A landscape with many valleys, sampled at points; each row gives a point and its height.
From any point a ball rolls to the lowest of the 2 points nearest to it. It stops when none of these is lower. Distance is the straight distance between rows; heights are no part of it.
j801: [ 41  27  36 -17 -17 -42 -12  -8  14 -42  21  -5  -2  13  28 -29   0 -31
   0 -29]  h=420
j200: [  4  13  38  -3   6   1   2  23   7  -7  -2  -1   4 -25   7  31 -30  -6
 -10 -15]  h=613
j438: [ -2  16 -30  31 -10  30  -7  12  -6 -18  -6  25  30  -9 -25 -26  -2  52
 -35  -4]  h=577
j485: [  0   4   8 -16  31 -32  21 -29 -20 -31 -12 -16 -25  27  21 -17   0 -25
 -32 -12]  h=387
j105: [  8 -32 -37  10   8  11  28 -32  -5  53 -16  11 -48  11 -15   4  30   7
  26  39]  h=417
j219: [ -9 -23 -25  10  22  12  13  16 -11  -4  -5  22  31 -27  11  -9 -15  21
 -34   5]  h=491
j316: [-22  -2   5  26  -6 -29 -13  36  -2  11  -8  -7  -8   2 -18  -4 -19   2
  26   7]  h=423
j314: [ 62   7  -5 -14 -40  10  17 -35  16   3  12  25 -48  15  14  -2   9   3
   2 -15]  h=194
j788: [ 39   6  19  20 -15 -12  25 -19   3   4 -17  19 -73  14 -12   5 -19  -6
  -5 -12]  h=236
j748: [-42 -17   9 -31  37 -50   0  -7  -7   4  -1 -47  -3  17  17  -9  -7 -46
  24   4]  h=445
j339: [ 37   8  27  -2 -14  -3  28 -17  -1   0  -3  10 -55   6   5  24 -13 -17
 -15 -20]  h=168
j91: [ -2  -5 -20 -56  10  48  12 -47  -4  18  14 -30  -3  18  17  37  39 -22
 -14   7]  h=383
j691: [ 10   2 -33  -4 -43  49   8 -16   1  19  -5 -21 -35  26 -38  52  25  26
  -4  15]  h=297
j707: [-22  -7 -25  -9 -12  -9 -38  11   4   5  23  -2  19  20   8 -28  16 -15
  56  20]  h=587
j446: [-28  -3  24 -21  32 -57  -4 -10 -10 -25  -6 -45   5  12  12 -14  -7 -37
 -16  -7]  h=424
j40: [-21  11  28  11  22 -37   3  13 -29 -28 -20 -27 -11  17 -20  17 -28 -18
 -40  -7]  h=128
j838: [ 14  -6  13  -4  -2 -17  -5  20  27 -16  14  17  45 -37  30 -29 -20   0
  -4 -17]  h=484
j383: [ -3  16 -16  38 -21  16   5 -24  -5  23 -22  -2 -25  26 -29 -27  25  47
  27  25]  h=643
j698: [ 12  29   1  42 -31  11  -2   9   3 -10  -6  26  -8   0 -31 -19  -5  46
  -6  -9]  h=729
j380: [ -8 -18 -26  12  -6  23  17 -18 -17  47 -16 -12 -53  20 -33  26  27  20
  23  40]  h=359
j802: [ 19  24   3 -18 -24  25  -7   0  -3 -24  12  11   4   4  10  13  -1   0
 -22 -22]  h=328
j245: [ 15  22  28 -36   2 -11 -12 -18   9 -32  15 -18  -1  15  25 -11  11 -34
  -7 -19]  h=382
j96: [ 11  12 -21  -9 -43  51  -4   1 -11   5   0  -8 -15  11 -22  62  16  22
 -20  -5]  h=270
j474: [-21  29  -7 -46  16  20 -12 -26 -23 -37  14 -30  17  31  16   9  25 -24
 -31 -12]  h=319
j811: [ 10  -7 -28  18 -15  42  13   4  -5  -4   2  32  28 -26 -11   1   5  46
 -37  -2]  h=546
j67: [ -7  -4 -38  -3 -23   3 -35  -7   6  17  21   2   1  29  -2 -21  40 -11
  68  31]  h=526
j533: [ -7   3  -1 -27  -5  45 -26   5  14 -13  11   0  64 -15  19  18   5   7
  -6 -10]  h=409
j122: [ 13  -1 -24  48 -15  19  -8   0   6  33  11  37  10 -30 -15 -14  32  41
  34  38]  h=574
j881: [  8 -30   1 -16  32  34  20  -4  13  15   4  21  45 -48  36  10   3   8
  -7   5]  h=377
j42: [ 51  -5  -9  -3 -41   1   0 -25  24  17  15  31 -41  11  12 -26  19  -2
  39  -1]  h=296
j847: [  0  -4 -33 -22 -25   1 -22 -23  13  21  18  -7 -32  39  -7 -18  33 -17
  58  26]  h=456
j296: [-35 -16 -14  25  18   9  -2  33 -18  31 -16   6   0 -15 -29  16 -14  13
  16  28]  h=299
j865: [ -3 -29 -37  12  -3  48  10  10  -4  32  -1  14  19 -20 -24  28  19  37
 -14  27]  h=561
j946: [ 11 -11  16   3   6 -12   7  10  21  24   7  17  12 -32  35   1 -11 -13
  36   8]  h=560
j174: [ 40   2   8  35 -19  -5  32  -9  12  16 -15  28 -49  -5 -18 -11 -13  16
  16  -3]  h=311
j812: [  9   5 -19  40 -19  21  19 -17   3  28 -10  24 -10  -8 -17 -24  22  49
  20  27]  h=610
j63: [-17  -3 -11  13   6  15   4  17 -15  23 -14   5  -9  -3 -15  18 -19  14
   0   7]  h=244
j371: [  2 -16  29  -5   9   1  17  13  10  19  -3   6  -5 -23  23  22 -18 -12
  17   0]  h=592
j563: [-23  16 -15  43  -3   7 -17  25 -10 -16 -11  14  39 -13 -29 -42  -9  42
 -15   2]  h=530
j586: [ 10  17 -18   3 -20   5  -4 -24  -5   1  -3   5 -41  35 -22 -17  16  12
   8  -2]  h=696
j212: [  9 -41 -25   8  23  -7  27 -22  -2  44  -7  23 -35 -10   3  -5  21  -8
  34  33]  h=447
j938: [ 22  11   4 -16 -41  42  -4   3   3  -4   8   4  -7   6  -4  46  -1  10
 -13 -14]  h=294
j637: [  2  -9  24  12  15   1  23  20 -17  15 -28  -8 -51  -4 -14  49 -36   0
 -19  -8]  h=116
j704: [-36  12 -16 -51   7  28 -19 -25 -26 -19   5 -46   5  41   5  27  29 -21
 -22  -3]  h=268
j457: [-22   8  -5 -31   9  17 -31   3  -1 -24  16 -13  50  10  20  -8  12  -6
  -6  -8]  h=462
j996: [-18  15  14  20  14 -46   1   5 -23 -27 -17 -27 -36  44 -36  -2 -13 -12
 -19  -8]  h=199
j223: [-21 -17 -41  15  -1  37   6  -5 -13  26  -5   3   6  -3 -27   4  30  39
   5  33]  h=586
j935: [ 28  -7 -19 -24 -34   3  -9 -18  21  22  19  13 -32  27  15  -2  31 -14
  48  15]  h=384
j608: [ 11  16  -9  20 -23  13  -1   3  -5  -9 -11   5 -26  18 -32   1  -6  19
 -15 -12]  h=716
j290: [ 55  12  19  -8  -9   2  32 -21  13  -2   7  26 -38  -8  22   2  -4  -6
 -17 -24]  h=74
j187: [  0  -6   0  11   6  25  21   7  -9  11 -19   8 -25 -12  -3  32 -19  11
 -22  -6]  h=181
j529: [-48 -11  -5  32   4 -15 -24  44  -5  21  -9  -5  16 -16 -26  10 -16   5
  29  14]  h=365
j460: [ 37  -6  28   2  13  17  37  -2  12   2   5  27  -4 -41  27  16 -21   6
 -29 -15]  h=258
j488: [  2 -28 -15   5  29  17  14  16  -2   2   2  30  60 -47  30 -13 -10  10
 -19   5]  h=444
j170: [  2  27   2  46 -14 -18  -4   5  -9 -16 -17   3  -7  13 -36 -41 -12  40
  -4  -1]  h=709
j326: [ 13 -20 -32  23  -4  16   5  -1   2  47   8  38   7 -27 -14   5  34  25
  33  47]  h=545
j589: [ -6  16  30 -26  10   2 -29  12  24 -28  14 -17  62 -31  23  -9  -4 -20
   6 -23]  h=553
j680: [ 51  -2  20  12  -6   0  38  -6  18  10  -2  40 -25 -26  28  -1 -16  -3
 -10 -14]  h=182
j914: [  7  17  27  -8  -9  -9 -21  27  31 -27  14   6  67 -26  27 -11 -19  -3
   3 -21]  h=522
j324: [ 39 -27  -8  -5 -15  20  19 -14  19  49   0  30 -24 -18  11  30  20  -3
  32  26]  h=497
j142: [-44 -13  -5   9   0 -65 -36  25   0  -7  10 -24  15   2  -4 -28  -6 -16
  48   8]  h=645
j15: [ 15  17  27  15   0 -30   2  17  -1 -50   1  10  39 -16  10 -10 -25  -4
 -53 -28]  h=514
j727: [-19   9  36 -42  33   9 -35 -14  23 -14  22 -35  56 -16  15  -8   7 -39
   8 -24]  h=573
j819: [-18   0   1  38  -3 -23  -7  31  -1 -26 -16   5  30 -16 -20 -23 -23  15
 -27  -8]  h=469
j134: [ 19 -12  25 -15  35  28  31 -21  10  13   5  10  24 -49  33   7  -6  -6
 -34 -17]  h=312
j21: [  4  -9  20  35  -4 -18  12  32  12   9 -16  26  -6 -41  -5   4 -42  10
 -10   3]  h=386
j180: [ 11  34   0  23  -6 -27 -12   7 -13 -58   4   1  -2  27 -23 -25  -2   1
 -38 -24]  h=563
j361: [-25 -30 -32 -19  29 -21  -6 -15  -8  21  11 -13  -3  25  20 -29  18 -17
  33  19]  h=517
j390: [-37  -7  21 -15   9 -14 -21  26   0  13  -9 -37 -13  14   0  27 -24 -24
  28   3]  h=496
j216: [ 16  12  16   5  -5 -16  14   7   0 -26   0  17   4 -14  10 -11 -26   6
 -46 -22]  h=492
j500: [-23  -2   0  -3  -4 -29 -20  19   1   9 -11 -19 -32  21  -8   2 -14 -18
  39  10]  h=464
j408: [-14   5  39   6  18 -14  10  24 -21  -6 -23 -16 -27  -2 -16  47 -36 -10
 -32 -11]  h=66
j20: [ -7  15  13 -10 -18 -27 -34  36  13 -43  15   0  66  -4  14 -24 -18  -1
 -12 -22]  h=533
j14: [ 13 -15   7  -4  12  -7  13   9  24   7  14  19  28 -37  36 -23 -12  -8
  12  -6]  h=521
j582: [ -2  -4 -18  18 -18  37  15 -16  -8  39 -16  -6 -38  12 -49  31  17  33
   4  21]  h=326
j72: [-34 -25 -13 -23  27 -33  -7   1 -14  22   6 -31 -19  22  15  -6   2 -28
  43  19]  h=478
j486: [-13  16  32 -22  38 -39  15 -32 -14 -45   5 -37   2  15  16 -14   1 -46
 -34 -21]  h=410
j347: [-30   9  47 -36  27  -9 -31  -1  23  -9  10 -52  35  -5   4  12  -1 -46
  23 -16]  h=555
j855: [  2  -3 -14   8   6  33  11  12 -21 -13  -3  25  19 -18   2   8  -9  31
 -53 -13]  h=524
j295: [-32  19  -1  36  -1 -29 -14   8 -12 -14 -18 -15   4  22 -39 -41  -8  30
  -7  -2]  h=691
j356: [  5  45  16 -48  -2  11 -14 -28  -9 -48  25 -27   9  32  16  -2  27 -36
 -18 -20]  h=353
j877: [ 21  -9  15  37  -9  -8  21  12   9  23 -17  29 -34 -24 -17   8 -30   9
   2   5]  h=358
j887: [-21   8  -9 -11  -1 -12 -28  22  -5 -40  14  -8  46  11  13 -29  -5  -3
 -25 -17]  h=501
j369: [-38   5   5  33   6 -54 -17  19 -23 -32 -18 -27  23  15 -39 -27 -24   7
 -13  -4]  h=673
j205: [  8 -12  -9 -36   8  31  18 -37   0  22   5 -12 -10   2  18  40  21 -11
  -7   5]  h=427
j497: [ -6  -1  14  26  -9 -21  -5  40   9 -10  -5  17  27 -22  -4  -4 -26  10
  -7 -11]  h=428
j140: [  5 -37 -17  -7  28   2  24 -29  -1  26   0  13 -12  -9  25 -14   6  -6
   9  14]  h=374
j693: [ 15 -24 -19  18  -8  29  15   6   9  51   3  32 -12 -24 -12  35  24  19
  33  31]  h=523
j191: [-53 -12  -5  25   7 -63 -26  29 -13 -17  -3 -24  28   5 -25 -36 -18  -3
  15   6]  h=660
j944: [  2 -14  -9 -22  26 -11  23 -30  -9   6   3  -1 -15  13  35 -26   7 -17
   1  -6]  h=292
j93: [-26   2 -18  -7 -14 -42 -27  17   6 -10  14 -20   8  19   0 -38   6 -15
  47   3]  h=625
j419: [-23  15  39 -36  19 -16 -23 -11  10  -8   7 -50   0  20   5  12  -2 -46
  13 -12]  h=538
j409: [ 14  12  -6 -23 -14  43 -10   1   3 -18  16   4  35 -10  15  16  12   8
 -28 -17]  h=364
j572: [-17   4   2 -56  14  37 -13 -30  -9   5   2 -37   8  26   7  33  22 -28
  -2   1]  h=327
j971: [  2  -5  -8 -11  14 -29  11 -18  -9 -11  -6  -6 -29  18  15 -26  -3 -13
 -12 -14]  h=351
j777: [ 23 -31 -16 -26   7  33  19 -17   8  38   4  10  -3 -10  19  34  26  -3
   8  18]  h=463
j431: [ 35  26  22   4  -6 -29   3   3  17 -40   5  15  -7  -1  15 -22 -11 -10
 -23 -28]  h=461
j724: [  2  22 -18  19 -35  11 -15 -18   0   6  -7   1 -15  31 -29 -31  27  30
  34  13]  h=669
j490: [  1  19  14  17  13 -40  -4  11 -12 -59  -5  -6  21  13  -9 -17 -17  -6
 -55 -19]  h=536
j739: [-19  16  33 -25   7  -5 -22  14   2  -4   1 -28  -2  17   6  27 -10 -29
  12  -4]  h=520
j417: [  2 -36 -23   7   9  43  17  10  -5  43  -8  24  13 -33  -4  49  10  15
   6  33]  h=544

For each start below, name the point where the ball stops.
j347 => j408
j15 => j704
j180 => j704
j887 => j96
j21 => j290
j324 => j704
j529 => j408
j72 => j944

Call two points neighbours if one is among the 2 nearest of the other. Go from one point of each pair to the other, from neighbour to neighbour, staying as low as possible. Name the highest point that can't be avoided.
j838 and j408 => j727
j838 and j96 => j20
j944 and j96 => j212
